Each row is a point on a landscape with many valleys, with its height.
A ball rolls from a point to whichever of its 6 nearest points has the largest drop for the distance, and stops where none of them is lower. Distance is the straight distance between rows; heights are no part of it.
ziruz h=2.03: [-0.20 -1.14  1.33  1.73 -1.93  1.27  1.17 -1.29  1.44 -1.18 -3.01  3.18
 -2.97 -3.78 -1.74  2.43 -1.46 -2.34  4.35 -2.27 -1.62  0.16 -2.90 -1.29]
Gukes h=3.23: [ 1.43 -1.25  0.27 -1.45  0.97 -1.21  0.28 -0.22 -0.89  0.36  1.67 -1.19
  0.62  2.00  1.52  0.07  1.67  1.12 -0.59  1.04  0.50 -1.31  0.05  0.02]
fif h=3.80: [ 1.15 -0.24  0.42 -1.37  1.47  0.31 -0.88  0.24 -0.11  1.21  3.27 -3.53
  0.61  2.88  2.16 -0.35  2.85  2.01 -2.43 -1.46  1.02 -0.90  1.81  0.02]
zigi h=3.67: [-0.55 -1.28 -1.03 -1.53 -1.88 -1.58 -0.76 -1.72 -1.11 -1.48 -2.41  4.67
  1.55 -2.41 -0.13 -0.46 -3.32 -1.38  0.84  2.49  0.43  1.16 -2.43  0.68]
mek h=4.25: [ 2.03 -1.02  0.16 -1.01  1.66 -1.38 -0.77 -0.93 -1.26  0.39  3.04 -2.79
  0.69  3.64  3.41  0.20  3.30  2.03 -1.44 -0.18  0.90 -2.28  0.45  0.41]
Dabag h=3.87: [-0.11 -0.05 -0.04  0.45  1.90  0.54  0.26  1.58  0.50  2.22  1.74 -3.27
 -0.74  2.37 -0.24  1.11  1.94  1.81 -0.81 -0.52  0.26 -0.32  2.21 -1.78]
zol h=3.20: [-0.81 -1.13  0.39  0.14  0.35  1.01  0.98 -0.80  0.75  1.51  1.19 -1.35
 -3.50  1.50 -0.73  2.48  2.92  0.25 -0.06 -2.99  0.06 -0.51 -0.01 -2.34]
lub h=2.81: [-0.64  3.33 -0.71  0.70  0.70  0.59 -0.41  3.24  0.25  2.68  2.94 -5.85
  1.17  4.02  1.91 -0.60  1.45  2.71 -4.07 -0.72 -0.12  0.38  3.82  0.58]
Zug h=3.14: [ 0.28  2.03 -0.20  0.86  0.85  1.05  0.49  2.50  0.45  1.21  1.66 -3.92
 -0.59  3.43  0.04 -0.66  1.60  2.05 -1.72 -1.17  0.53  0.74  3.58 -0.92]
dogod h=3.07: [ 0.03 -3.08  0.78 -0.38 -0.92 -1.20 -0.42 -2.89 -1.24 -2.40 -3.98  3.56
 -2.18 -2.69 -1.14  2.46 -0.31 -2.44  3.03  0.77 -1.30 -0.72 -4.41 -1.13]
duz h=2.59: [-0.69 -1.67  0.05  0.45 -1.03  0.65  1.23 -1.90  0.88 -2.10 -2.92  3.38
 -2.09 -2.70 -0.96  2.47 -1.27 -2.10  3.89 -0.01 -0.73 -1.10 -2.54 -0.43]
doker h=6.57: [ 1.50 -0.78  0.19 -2.65  0.10 -2.13 -2.31 -0.39 -1.16  0.87 -0.09  0.52
  3.50 -0.64  1.94 -2.77 -2.15 -0.15 -0.25  1.49  0.65 -0.17 -1.43  4.43]
Lisu h=4.38: [-1.01  3.06 -0.68  0.73 -0.53  1.11  0.82  2.01 -0.39  0.22  0.65 -2.02
  0.95 -0.23 -1.12 -2.10 -1.71  0.67 -2.26  0.65 -0.55  2.11  2.56  0.32]
togu h=4.36: [ 0.06  0.52 -0.28  0.86  0.11  0.54  0.71  0.61  0.57  0.23 -0.20 -0.29
 -2.40 -0.42 -1.68  1.79  0.22  0.45  0.33  0.24  0.33 -0.18  1.37 -1.77]
tadir h=4.05: [-0.08  0.09  0.23 -1.03 -0.34 -1.15 -0.29  0.02  0.40 -0.48 -0.91  1.22
  1.80 -1.80 -0.42 -1.33 -3.03 -0.37 -0.40  2.00  0.42  1.78 -0.76  1.34]
regu h=4.64: [-0.86  1.34 -0.28  2.17 -1.36  2.25  0.88  0.44  1.36 -0.70 -0.06  0.22
 -0.70 -0.67 -2.05  0.18 -0.69 -1.38  2.15 -0.96 -0.39 -0.02  1.03 -2.14]
rezi h=2.61: [-0.97 -1.84 -0.34  0.11 -0.90 -0.87 -0.01 -1.87 -0.52 -2.20 -4.06  4.34
 -1.18 -3.56 -1.24  2.17 -1.91 -2.02  2.92  0.40 -0.62  0.82 -3.39 -0.27]
nufiz h=3.65: [-0.28 -2.80  0.74  0.11  0.77 -1.29 -1.25 -1.61 -2.78 -1.53 -1.15  1.87
 -0.82  0.05  1.38  1.33  2.68 -1.70  0.80  0.85 -0.13 -0.92 -4.20 -0.58]
Guf h=0.90: [ 0.47 -1.89  1.21 -1.11  1.27 -0.33 -1.07 -1.67 -1.99 -0.81  0.92 -0.09
 -0.47  2.06  1.20  1.45  2.45  0.07 -0.25  0.34  0.92 -1.28 -1.88 -0.36]
gog h=2.48: [-0.57  3.31 -0.53  1.78  0.10  1.61  0.73  2.17 -0.66  0.39  1.69 -2.89
 -0.03  0.78 -1.14 -0.93  0.13  0.39 -1.88 -0.32  0.30  1.55  3.59 -1.35]
Pasog h=1.27: [-0.26  0.40  1.22  1.60 -1.99  1.48  0.29 -0.48  1.49 -1.34 -2.55  3.79
 -1.72 -3.50 -1.41  1.71 -1.58 -2.94  3.86 -1.73 -1.22  0.53 -0.41 -1.04]
Golak h=4.91: [ 0.68 -1.01  0.12 -2.03  1.41 -2.17 -0.97  0.20  0.33  1.34  2.02 -3.16
  1.37  3.09  2.96 -2.35  2.65  1.97 -2.74 -0.64  0.36 -0.49  0.69  2.58]
simis h=5.08: [-0.36  2.99  0.34  2.05  0.78  0.98  0.93  2.80  1.16  2.36  2.75 -5.48
 -0.99  3.39 -0.70  0.07  2.86  2.54 -2.74 -1.42  0.22  0.00  3.60 -1.98]
bado h=4.87: [ 1.06 -2.19  0.80 -0.32  2.88 -2.87 -1.43 -1.17 -1.61  1.28  3.17 -2.96
 -0.01  4.34  2.76  0.53  5.24  2.48 -1.15 -0.85  0.84 -2.53 -1.40  0.85]
likat h=2.66: [ 0.48 -2.79  0.06 -0.85  2.59 -1.59 -0.61 -1.24 -1.19 -0.13  2.63 -0.56
 -0.49  2.41  2.67  2.07  4.37  0.57 -0.39  0.14  0.60 -1.88 -0.78 -0.79]
pipum h=5.02: [ 1.40 -1.47  0.22 -2.24  0.87 -1.06 -1.30 -0.38  0.23  1.63  3.69 -3.08
  1.50  3.57  4.19 -2.35  2.26  2.62 -2.99 -1.09  0.28 -0.58  0.44  2.79]
dor h=1.48: [ 0.16  2.27 -0.21  0.57 -0.28 -0.02 -0.34  1.45 -0.34  0.57 -0.55 -0.86
  2.09 -0.80 -0.43 -1.75 -2.28 -0.04 -1.12  1.08  0.24  1.85  1.74  0.04]
zag h=4.75: [ 0.45  1.53  0.44 -1.16  0.29  0.07 -0.21  2.26  0.40  1.37  1.12 -2.32
  2.07  1.68  0.85 -2.11  0.21  1.57 -2.14  0.66  0.48 -0.12  2.72  1.00]
Vupa h=6.01: [ 1.13 -1.15 -0.24 -0.77  0.63 -1.40 -1.44 -0.88 -1.12 -0.77 -0.45  0.82
  0.86  0.54  2.09 -0.86  0.07 -0.23 -0.57  0.74  0.34  0.15 -2.11  1.23]
zas h=2.51: [-0.19  0.90  1.75  3.10 -1.97  2.00  1.32 -1.94  2.30 -1.20 -2.80  3.29
 -1.57 -4.02 -2.10  2.88 -2.24 -3.36  5.69 -2.84 -2.69 -0.14 -0.72 -1.06]
Vurin h=3.03: [-0.44 -0.12  1.41  2.02 -1.02  1.95  1.03 -0.46  1.08 -0.63 -1.30  3.08
 -2.89 -2.15 -3.15  2.91 -0.23 -1.79  4.71 -3.49 -1.03 -0.42  0.26 -1.70]
nure h=4.63: [ 1.31  0.76 -0.11 -1.20  0.64 -0.48 -0.36  0.77 -0.05  0.82  0.64 -0.98
  1.55  1.80  0.09 -1.43  0.06  1.54 -1.74  0.44  0.25  0.08  2.30  0.83]
mipu h=6.05: [ 0.21 -1.19 -1.12 -1.57  0.22 -1.10 -0.50 -1.29 -1.60 -0.92 -1.72  1.42
  1.53 -0.62  0.80 -0.35 -0.62  0.19  0.70  2.32  0.41 -0.83 -2.50  1.66]
lezu h=3.84: [ 0.39 -0.02 -1.06 -0.99  0.57  0.22 -0.45  0.30 -0.40 -0.59 -1.23  0.11
  0.94 -0.85 -0.13 -0.91 -1.78  0.11 -0.06  0.81  0.96  0.53 -0.03  1.13]
megos h=4.02: [ 1.15 -3.58  1.43  0.18  2.49 -0.95 -1.68 -1.52 -1.27  0.53  3.48 -2.48
 -0.75  3.80  2.70  1.00  6.12  1.46 -0.77 -0.18  0.08 -2.72 -2.38 -0.27]
Tasiv h=3.31: [-0.81  1.42 -0.58  0.48 -1.96  1.03  0.28  0.55  0.71 -1.31 -2.55  3.50
  1.06 -3.15 -2.09 -0.41 -4.11 -2.30  2.42  0.73 -0.65  1.10 -0.37  0.58]
lup h=3.25: [-0.31 -0.49 -0.99 -0.69 -0.28 -0.59  0.60 -0.79 -0.59 -0.92 -1.49  2.01
  0.87 -1.55 -0.88  0.07 -2.07 -1.37  0.76  0.85  0.61  1.17 -0.34  0.34]
Pif h=4.83: [-1.20 -2.41 -0.68 -1.69 -0.76 -1.54 -0.84 -1.55 -2.36 -1.96 -2.65  4.56
  0.89 -3.08  0.88  0.72 -1.25 -1.59  1.21  1.87 -0.21 -0.27 -3.72  1.21]
lav h=6.30: [ 0.76 -2.14 -0.67 -1.75  0.54 -1.68 -1.59 -1.04 -2.06 -0.52 -1.11  1.37
  2.70 -1.20  1.45 -1.41 -0.74 -0.70  0.30  1.96  0.22 -0.16 -1.95  2.81]
Nago h=4.65: [ 0.70  0.28 -1.51 -2.21 -1.22 -1.79 -1.55  0.06 -1.01 -0.46 -2.08  2.11
  3.48 -2.91 -0.51 -2.37 -3.33 -0.44 -0.70  2.10  0.60  1.61 -0.70  3.09]
Zupi h=1.91: [-0.02 -2.39  0.57 -0.57  0.00 -1.07 -0.02 -2.53 -2.20 -1.70 -2.03  1.94
 -1.74 -1.56  0.91  1.20  0.03 -1.10  1.39  0.36 -0.22 -1.47 -2.43 -0.69]
loke h=3.04: [ 1.31 -0.04  1.03 -1.06  0.57 -2.05 -1.74  0.17  0.80  2.70  3.20 -3.27
  2.37  3.76  3.87 -4.29  1.58  3.20 -5.20 -1.09 -0.93 -0.73  1.48  3.94]
Tugo h=3.81: [-0.84 -2.94  0.73 -0.79  0.47 -1.69 -0.60 -2.19 -1.88 -1.44 -2.05  3.40
 -0.13 -1.28  0.79  1.15  0.81 -2.06  0.94  1.40 -0.62 -1.45 -4.15  0.07]
duvi h=4.62: [-1.12  0.24 -0.34  1.61 -0.15  2.07  0.85  0.09  0.92  0.53  0.69 -0.53
 -2.01  0.18 -1.65  1.07  0.39 -0.22  1.40 -2.05  0.01 -0.05  1.38 -2.53]
Kuz h=5.77: [ 0.60 -0.76 -1.37 -1.78  0.10 -2.02 -1.34 -0.84 -0.41  0.08 -1.63  1.63
  3.30 -0.80  1.60 -1.98 -2.11  0.04 -1.33  2.36  0.22  0.74 -1.31  3.07]
gosaz h=4.90: [-0.10 -0.28 -0.59 -0.42  0.86 -0.80  0.42  0.30 -0.66  0.66 -0.35  0.74
  1.49  0.08  0.90 -0.52  0.00 -0.02 -0.24  1.16  0.76  0.41 -0.22  0.88]
vamu h=3.21: [ 0.29 -0.97  1.10 -0.55  1.95  0.17  0.02  0.79 -0.06  0.81  2.54 -2.04
 -0.68  2.97  1.12  1.48  2.57  1.38 -0.10 -0.35  1.34 -1.38  1.50 -0.77]
Vogul h=3.78: [-1.26  2.87 -0.33  2.36 -2.78  2.01  1.22  0.58  0.63 -1.38 -1.14  2.72
  0.34 -4.21 -2.70 -0.86 -3.84 -1.54  1.94 -0.18 -1.14  1.64  0.23 -0.20]
fut h=3.68: [-1.37  3.95 -0.71  1.56  0.13  1.03  0.53  3.09  0.59  1.23  2.44 -4.45
 -0.88  1.37  0.25 -1.82  0.91  1.42 -2.11  0.41  0.17  1.34  3.77 -1.02]
nemod h=4.84: [ 0.43 -1.66 -0.32 -1.21  0.70 -0.55 -0.27 -0.82 -0.32  0.39 -1.40  1.78
 -0.21 -0.58  0.92  0.95 -0.13 -0.16 -0.39  0.72  0.48 -0.05 -0.97  0.50]
gos h=3.82: [ 1.60  0.28  0.97 -0.60 -0.10 -1.79 -1.11  0.45  0.17  1.87  2.54 -1.93
  2.11  2.42  2.90 -2.88  0.69  2.76 -3.49 -0.06  0.10  0.33  1.20  3.24]
kap h=5.01: [ 1.73 -0.02 -0.22 -1.52  0.33 -1.21 -1.15  0.46  0.61  1.98  1.92 -2.32
  2.75  1.04  2.87 -3.16  0.45  0.17 -3.53 -0.07 -0.08 -0.97  0.09  4.70]
Fuvof h=3.86: [-0.68 -0.65 -0.89 -1.12 -1.08 -0.35 -0.74  0.52 -1.05 -1.36 -3.92  4.79
  2.72 -2.86 -1.44 -0.76 -4.56 -0.53  1.80  2.31 -0.77  0.36 -2.28  1.25]
Kaz h=3.71: [-1.39  2.53 -0.59  2.14  0.37  1.12  1.40  1.41  1.37  1.07  1.12 -0.91
 -2.17  1.33 -1.70  0.89 -0.20 -0.05 -0.19 -0.59  0.84  0.42  2.57 -2.11]
dagib h=2.58: [ 1.15  0.59  0.49 -1.14 -0.32 -0.40 -0.70  2.12  1.12  2.62  3.82 -4.73
  2.08  3.32  2.13 -3.07  0.72  2.72 -4.81 -1.96  0.46 -0.86  3.09  2.87]
medo h=4.66: [ 0.28 -0.93  0.33  0.43  2.18  0.65  1.04  0.11  0.94  1.47  3.20 -3.21
 -3.22  4.51  0.02  2.81  4.48  1.91 -1.44 -1.62  0.62 -1.53  0.80 -2.76]
tuz h=3.72: [-0.87 -1.71  0.00  0.43  0.56  0.65  1.14 -1.24 -0.09 -1.32 -1.98  1.97
 -3.02 -0.68 -1.24  1.98 -0.22 -1.52  2.72 -0.27  0.11 -1.26 -1.79 -1.08]
maf h=3.75: [ 0.54 -2.62  0.82 -0.04  2.97 -1.03 -0.87 -0.96 -0.71  1.16  2.82 -2.57
 -2.05  3.89  2.56  3.00  5.20  2.70 -1.18 -1.15  0.28 -2.01 -2.10 -2.23]
lezun h=1.46: [-1.15 -1.67 -1.01  0.26 -1.02 -0.15 -0.51 -1.91  0.75 -1.91 -3.02  4.43
  0.01 -2.85 -1.35  0.92 -2.63 -1.71  2.24  1.54  0.09  0.94 -2.29  1.13]
rabub h=4.29: [-1.21  0.07  0.51  0.53 -1.16  2.00  0.37 -0.66  0.37 -1.80 -0.82  2.60
 -1.66 -2.20 -1.97  1.32 -0.44 -1.97  1.76 -0.07 -0.67 -0.46  0.33 -1.31]
biri h=3.79: [-0.75  2.18 -0.41  1.70 -1.19  0.67  1.52  1.21  0.35 -0.22 -0.10 -0.11
 -1.39 -1.21 -2.36 -0.80 -1.33 -1.05  1.07 -0.19  0.51  1.25  0.95 -1.05]
megor h=4.06: [-0.35 -0.28 -0.51  2.36  0.41  2.70  1.69  0.09  1.02  1.54  1.69 -1.94
 -4.30  1.09 -2.15  2.81  2.08 -0.02  0.87 -3.02  0.10 -0.19  0.81 -4.60]
duzo h=3.91: [ 0.03 -2.32  0.05 -0.12  0.19  0.26  0.32 -2.31 -1.59 -0.91 -2.27  2.24
 -2.10 -1.45 -1.09  2.09  1.24 -1.86  3.06 -1.07 -0.57 -0.75 -3.66 -1.54]
zoz h=3.83: [-1.01  3.44 -0.93 -0.16 -1.78  1.13 -0.05  0.70  0.46 -0.82 -0.54 -0.02
  1.02 -2.34 -2.20 -2.06 -3.02 -0.48 -0.76  0.64 -0.07  1.56  1.67 -0.10]
gupu h=3.50: [-0.07  0.85 -1.13  0.40  0.13  1.11  0.31  1.01  0.18  0.59  1.25 -1.97
 -0.54  1.03 -0.91 -0.33  0.51  0.64 -1.29  0.34 -0.17  1.32  2.19 -1.39]
Zuv h=5.60: [-1.02  0.73  0.34  2.73  1.61  1.91  1.00  1.72  1.63  2.02  3.23 -4.84
 -1.85  3.35 -0.79  2.25  3.76  2.21 -1.19 -2.32  0.65 -0.71  2.42 -3.12]
roni h=6.64: [ 1.02  0.83 -0.45 -1.46  0.83 -1.65 -0.22  0.79  0.30  1.07  1.00 -0.94
  3.25 -0.35  1.83 -2.09 -0.96  1.14 -2.09  0.90 -0.18  0.42  1.16  2.25]
Kibem h=4.33: [ 1.29  0.64  0.10 -1.27  1.66 -1.48 -0.19  0.38  0.66  1.44  3.59 -4.36
  0.97  4.14  3.16 -1.22  1.79  3.02 -3.62 -1.34  0.08 -0.22  1.46  1.71]
viti h=3.85: [ 0.38  1.88 -0.55  0.18 -1.90  0.78  0.56  1.66  1.20 -0.96 -2.26  2.56
  0.51 -3.14 -2.29 -1.66 -2.81 -1.26  0.65  1.74  0.05  1.56  0.07  0.18]
Taz h=5.03: [ 0.18 -1.48 -0.55 -0.84 -0.04 -1.52 -0.85 -0.98 -1.56 -0.78 -3.18  3.70
  3.60 -2.91  0.91 -0.78 -2.71 -0.85  0.68  3.10 -0.53  0.74 -3.39  1.77]
liga h=3.33: [-0.48 -2.74  1.00 -1.45 -1.01 -1.17 -1.25 -1.86 -1.35 -2.12 -3.02  4.05
 -1.11 -2.95 -0.63  1.77  0.10 -2.33  2.93  0.98 -0.17 -0.42 -4.23 -0.28]
ruzi h=3.46: [-0.10 -2.36  0.14 -0.94  0.77 -1.30  0.77 -0.85 -0.77 -0.61 -0.65  0.87
 -1.42  0.38  0.77  1.42  1.34 -0.73  0.20  0.77  0.16 -1.43 -0.85 -1.15]
Nopef h=6.04: [ 0.68  0.43  0.14 -1.63  0.56 -1.03 -0.42  0.71  0.27  0.73 -0.18 -0.91
  2.19  0.55  0.60 -1.86 -1.47 -0.02 -1.98  0.06  1.05  0.63  0.61  1.09]
bog h=3.59: [-0.30 -1.12  1.74  2.10 -1.09  2.40  2.05 -1.00  1.17 -0.44 -0.56  1.91
 -4.51 -1.34 -2.30  3.41 -0.12 -1.61  3.21 -2.79 -0.36 -0.46 -0.14 -2.33]
tugu h=2.52: [-0.60 -2.20  0.79  0.32 -1.37  0.08  0.41 -2.33 -0.63 -2.30 -3.14  5.56
 -1.66 -3.04 -1.52  2.62 -1.12 -2.25  4.02 -0.66 -0.52 -0.45 -3.07 -0.94]
galim h=2.04: [ 0.08  1.68 -0.80  0.65 -0.80 -0.41  0.80  1.21  0.85 -0.40 -0.41  0.37
  0.77 -0.42 -1.12 -0.89 -1.50 -0.66 -0.26  0.33  0.24  0.96  1.42 -0.32]
ripil h=3.15: [-1.78  2.04  0.19  2.01 -2.98  2.40  1.09 -0.13  1.43 -1.76 -2.82  3.10
  0.12 -4.36 -3.13 -0.05 -3.52 -2.22  2.77 -0.15 -1.22  1.68  0.02  0.20]
Ruru h=4.34: [-1.74  4.81 -0.83  2.73 -3.09  2.29  1.03  0.21  0.95 -1.40 -1.64  2.28
  1.17 -3.72 -2.75 -0.96 -4.52 -1.72  2.45  0.72 -1.22  3.14  0.30  0.36]
Siz h=4.79: [-0.50 -0.11  0.50  1.29 -0.57  1.14  1.02  0.28  0.51  0.25 -0.47 -0.10
 -2.28  0.03 -1.25  1.36  0.93 -0.61  1.41 -1.11  0.83 -0.21 -0.01 -2.04]
kof h=7.55: [ 2.02  0.11 -0.56 -2.40  0.08 -2.16 -0.45  0.28 -0.18  0.86 -1.03 -0.31
  3.29 -0.46  2.32 -3.57 -1.14  0.98 -2.44  1.68 -0.59  0.02 -0.84  2.86]
tetu h=3.49: [-0.49  1.67 -0.53  0.43  0.57  1.12  0.51  1.39  0.79  0.50  2.20 -2.75
 -1.41  0.98 -0.50  0.30  1.39  1.19 -1.45 -0.89 -0.14  0.19  1.68 -2.35]
Piz h=3.76: [ 0.00 -0.29 -0.57 -0.21 -0.28 -0.03  0.68 -0.56  0.54 -1.30 -0.31  0.43
 -1.21 -0.38 -0.14  1.12  0.37  0.42  0.71 -0.25  0.79  0.34 -0.04 -1.77]
voba h=4.45: [ 1.78  0.85 -0.14 -1.82  0.81 -0.76  0.03  2.14  0.35  1.68  1.81 -3.18
  2.61  2.06  2.23 -2.85  0.48  2.68 -1.82  0.07  0.34 -0.35  2.39  2.42]
napu h=1.76: [-0.01 -0.33 -0.98 -0.62  0.13  0.20  0.81  0.28  0.20 -1.06 -0.59  1.05
 -0.07 -0.84 -1.04  0.03 -1.27 -0.23  0.57  0.75  0.20  0.02 -0.39 -0.01]
lazer h=3.57: [ 0.08 -1.47 -0.16  1.08  1.25  1.10  0.43 -2.00  0.05  0.16  0.20  0.45
 -3.29  1.22  0.18  2.03  2.28 -1.08  1.22 -0.91  0.77 -0.65 -1.14 -2.20]
daso h=2.57: [-0.80 -0.89  0.29 -0.69  0.20 -0.55  0.28 -0.80 -0.81 -1.25 -1.03  1.52
 -2.06 -0.70 -0.74  0.07  0.74 -1.01  1.38 -0.20  0.37 -0.73 -1.43 -0.97]
Vosur h=2.06: [ 0.61  0.39 -0.14 -0.28  0.43 -0.35 -0.63 -0.22  0.28  0.59  1.81 -2.24
 -0.17  2.97  0.47 -0.03  1.54  2.21 -2.45  0.00  0.53 -1.05  1.95 -0.02]
zasov h=3.22: [-0.51 -1.28 -0.40 -0.08 -0.95 -0.74  0.31 -2.10 -0.43 -1.64 -1.63  2.44
 -0.47 -1.96 -0.04  1.53 -0.51 -2.10  1.60  1.15  0.29 -0.18 -2.25 -0.11]
vik h=2.67: [-0.38  0.71 -0.19  0.36 -1.61  0.09 -0.25 -1.09  0.68 -2.58 -3.48  3.69
  0.57 -3.99 -1.87  0.25 -3.54 -1.44  1.93  1.57 -0.72  1.32 -1.72  0.76]
fedol h=3.10: [ 0.01 -2.26  0.52  0.25  0.80 -1.38 -0.22 -1.57 -1.51 -0.41 -0.41  1.09
 -1.97  0.42  0.88  2.49  3.23 -0.30  0.29  0.44  0.19 -1.92 -2.43 -1.58]
tifi h=2.91: [ 0.27  0.48  0.31 -0.64  1.05 -0.85 -0.54  1.48  0.32  1.69  2.85 -4.05
  1.54  3.61  1.14 -1.34  1.74  2.42 -3.67 -0.35 -0.68 -0.92  2.92  0.70]
ribut h=2.26: [-0.77 -0.36 -0.46  0.79 -1.61  0.35  1.21 -1.49  0.85 -1.36 -3.58  3.15
 -0.82 -3.52 -1.48  1.35 -1.89 -1.84  3.27 -0.37 -1.24  0.54 -1.17 -0.15]
dek h=4.44: [-1.80  4.33  0.03  2.19 -2.54  1.65  0.59  0.73  1.28 -1.43 -0.64  0.54
  1.09 -2.93 -2.66 -1.98 -3.24 -1.16  0.59  1.06 -0.80  2.44  1.18  0.10]
musaf h=1.47: [ 0.75  1.33  0.12  0.46  0.57  0.80 -0.18  2.73  1.65  2.44  3.23 -5.16
  1.02  3.21  1.61 -1.67  0.87  2.81 -2.89 -1.19  0.02  0.35  3.35  0.31]
fik h=5.14: [ 0.59 -0.37  0.22 -1.53  2.19 -1.32 -0.61 -1.18 -0.97  1.42  1.88 -1.39
  1.84  2.53  2.28 -1.01  1.14  0.99 -1.29  0.55  0.82 -1.14 -0.66  1.67]
nugiz h=2.31: [ 0.39  2.21 -0.57  0.26  0.74  0.47 -0.59  3.20  0.02  2.01  2.55 -5.14
  1.60  3.16  1.45 -2.50  1.59  3.03 -3.86 -0.57  0.16  0.62  4.02  1.93]
Loriv h=4.26: [-0.24  2.18 -0.88 -0.76 -0.96  0.30 -0.72  1.75 -0.04  0.04 -1.00  0.73
  2.37 -1.31 -1.06 -2.31 -3.14 -0.95 -0.77  1.70  1.02  2.10  0.39  0.91]
duki h=6.91: [ 1.22 -1.27 -0.09 -1.99  1.07 -1.67 -1.09 -1.03 -1.65  0.54  0.82 -0.35
  2.46  1.59  1.56 -1.65  0.61  0.78 -1.35  0.90 -0.07 -0.94 -0.87  3.31]
Mevul h=4.15: [-1.07 -0.17  0.00  2.27  0.55  1.71  1.57  1.69  1.95  1.08  2.40 -2.88
 -3.61  2.93 -1.25  2.59  3.18  0.59  0.26 -2.15  0.62 -1.18  0.81 -3.66]
musa h=3.47: [-0.16  1.27 -0.65  0.96  1.16  0.68 -0.46  2.37  0.56  3.38  3.66 -4.70
 -0.34  3.63  1.62 -0.28  2.71  2.48 -2.70 -0.71  0.36 -0.62  3.73 -1.29]
gofu h=3.61: [ 0.55 -0.61 -0.06 -0.94  0.29  0.48 -0.33 -0.03 -0.48 -0.18  0.64 -1.43
 -0.03  1.36  0.20  0.39  0.79  0.79 -0.49  0.37  0.18  0.56  0.62 -0.87]
beku h=2.28: [-0.24 -0.12  1.35  2.60 -1.28  3.58  1.31 -0.70  0.94 -0.89 -1.80  2.51
 -2.95 -3.75 -2.36  3.22 -1.37 -2.94  4.87 -2.83 -2.20 -0.05 -0.89 -2.25]
pelo h=2.99: [-0.52  2.17  0.53  2.07 -2.14  1.89  0.99  0.30  1.83 -2.08 -1.35  1.94
 -1.27 -2.68 -1.89  0.52 -2.92 -1.73  2.51 -1.10 -1.03  1.34  0.37 -1.41]
Veres h=2.27: [-1.30  1.30  1.05  1.78 -2.90  1.26  1.05 -0.64  1.49 -2.31 -2.71  3.53
 -1.83 -4.14 -2.51  1.00 -3.10 -3.39  4.01 -0.71 -1.47  0.57 -0.35 -0.08]
muta h=5.78: [ 0.03  1.72 -0.16 -0.80  0.44  0.02 -0.20  1.53 -0.61  1.61  0.79 -1.00
  2.90  0.53  0.15 -2.37 -0.36  0.99 -2.53  0.85  0.09  0.41  1.77  0.72]
misoz h=3.48: [-0.04  0.79 -0.08 -0.08 -1.21  0.25  0.00  0.44  0.31 -0.98 -0.85  1.13
  1.15 -1.35 -1.24 -1.43 -2.32 -0.64 -0.44  1.31  0.34  1.58  0.60  0.09]
bep h=2.60: [ 0.29 -1.50  0.32 -0.91  2.39 -0.31  0.23 -0.28 -0.74  0.56  1.74 -0.44
 -2.59  1.48  0.05  2.18  3.33  0.58  0.10 -0.77  0.28 -1.90 -0.62 -2.43]
Kolez h=3.43: [-1.18  0.74  0.05 -0.13 -0.93  0.25 -1.06 -0.04 -0.57 -0.71 -2.60  2.74
  2.06 -2.70 -2.06 -1.22 -3.46 -0.92  1.36  2.24 -0.19  1.03 -0.04  0.84]
mil h=3.90: [ 1.55  0.44  0.54 -0.79  0.98 -1.22 -0.69  0.77 -0.61  1.44  1.97 -3.40
  2.01  3.22  2.13 -1.90  0.93  2.05 -3.46 -0.46  0.52 -0.03  1.62  2.14]

Call two points neighbours if one is among the 6 nearest of the other. Go from one point of each pair to the other, from neighbour to neighbour, staying as low as possible. Name the highest point that can't be avoided.
musaf and Guf -> vamu
Pasog and lezun -> ribut
napu and Zupi -> daso
musaf and Vosur -> tifi
napu and dor -> galim
gog and Vosur -> Zug
